Each scene shows the same named points in several views. A view is turned or mirrored, shifted and resized as a whole, has a little noise and may leave points out.
(in the rows, 128 means zero)

Scene 1
View 1
J_417: [203 142 153  59 140 193 130 103 164 174 121 106 167]
J_25: [124 119 115 116 113 120 132 135 118 151 130 131 154]
J_580: [183 164 148  96 127 177 110  99 226 143 104 153 152]
J_307: [123 139 106 155  92  84  98 126 159 107 110 173 135]
J_229: [131 139 126 119 114 141 139 126 162 146 126 141 161]
J_736: [138 137 114 128 108 110 105 121 153 127 113 154 143]
J_274: [114 130 108 133 101 101 119 132 137 133 120 149 146]
J_925: [104 154 123 143 103 122 121 125 205 119 121 176 152]
J_119: [131 168 144 116 119 175 136 111 252 140 116 166 166]
J_33: [176 146 146  84 134 173 127 110 172 163 123 128 163]
J_58: [129 131 119 121 110 121 127 127 153 139 121 143 153]
J_575: [151 122 131  85 130 160 146 127 123 174 135 103 170]
J_211: [141 133 123 120 111 124 112 121 155 132 116 148 148]
J_851: [121 130 114 129 106 110 120 127 144 132 120 148 152]
View 2
J_580: [163  72 123 145 163 131 101 155 105 178 170 150 118]
J_119: [165  85 120 144 165 119 159 141 111 189 183 123 116]
J_851: [127 101 154 155 124 127 133 163 107 106 167 129 108]
J_925: [124 101 142 161 126 114 167 153 110 135 175 100 107]
J_307: [ 98 113 167 174 101 116 145 166 108  97 161 105 105]
J_58: [136 113 152 142 133 136 144 155 110  88 170 136 109]
J_417: [193  89 127 112 183 162  84 151 106 123 174 197 131]
J_25: [142 127 161 133 130 146 147 152 107  56 171 144 110]
J_229: [145  96 143 144 145 132 128 155 105 118 167 142 114]
J_211: [136 102 153 150 132 131 131 160 110  99 165 134 112]
J_274: [120 118 162 147 119 132 151 161 109  73 166 121 104]
View 3
J_211: [129 130 121  92 113 146 152 132 160 154 126 163 102]
J_274: [110 151 119  99 119 133 144 141 181 124 127 164 127]
J_119: [210  42 119  63 142 135 141 104 122 143 157 130 100]
J_417: [159  37  50  89  62 130 157 140 115 104 120  89 183]
J_25: [108 140 106  97 109 118 142 149 178  97 126 143 162]
J_851: [118 141 116  94 118 133 147 140 171 126 126 154 128]
J_33: [156  58  70  86  83 132 152 133 126 113 123 109 161]
J_58: [128 130 110  94 118 129 147 136 164 122 126 148 131]
J_575: [125  98  74  94  87 111 141 151 156  82 122 111 192]
J_736: [115 131 109  98 112 147 152 135 163 141 120 156 122]
J_925: [157 117 139  75 148 138 143 119 162 155 143 161  86]
J_229: [146  97 102  88 109 140 153 131 145 135 134 140 129]
J_307: [112 156 131  94 121 151 154 126 170 161 123 182  90]
View 4
J_229: [122 130 113 129 136 134 127 121 110 129 143 100 137]
J_580: [138 122  95 148 150 114 132 111 100 104 130  87 155]
J_851: [106 134 128 120 126 143 120 129 114 149 151 103 123]
J_211: [110 134 118 125 135 139 124 123 106 139 150 101 134]
J_119: [143 114 107 154 141  97 128 126 125 111 111  78 129]
J_736: [101 134 127 119 132 144 115 123 108 143 155 102 134]
J_25: [ 97 145 132 110 125 163 128 130 110 161 166 114 118]
J_33: [140 136  90 142 149 143 158 116  96 121 140 105 139]
J_307: [ 87 129 141 115 124 132  92 128 114 147 161  94 132]
J_274: [ 99 135 132 113 124 143 115 132 115 154 158 106 120]
J_575: [133 146  97 129 142 165 172 122 104 150 147 121 118]

In a view up to two points have been moved. Name them for each view, in the order of its rows, or write -.
view 1 -> J_229
view 2 -> J_851
view 3 -> J_211
view 4 -> J_25
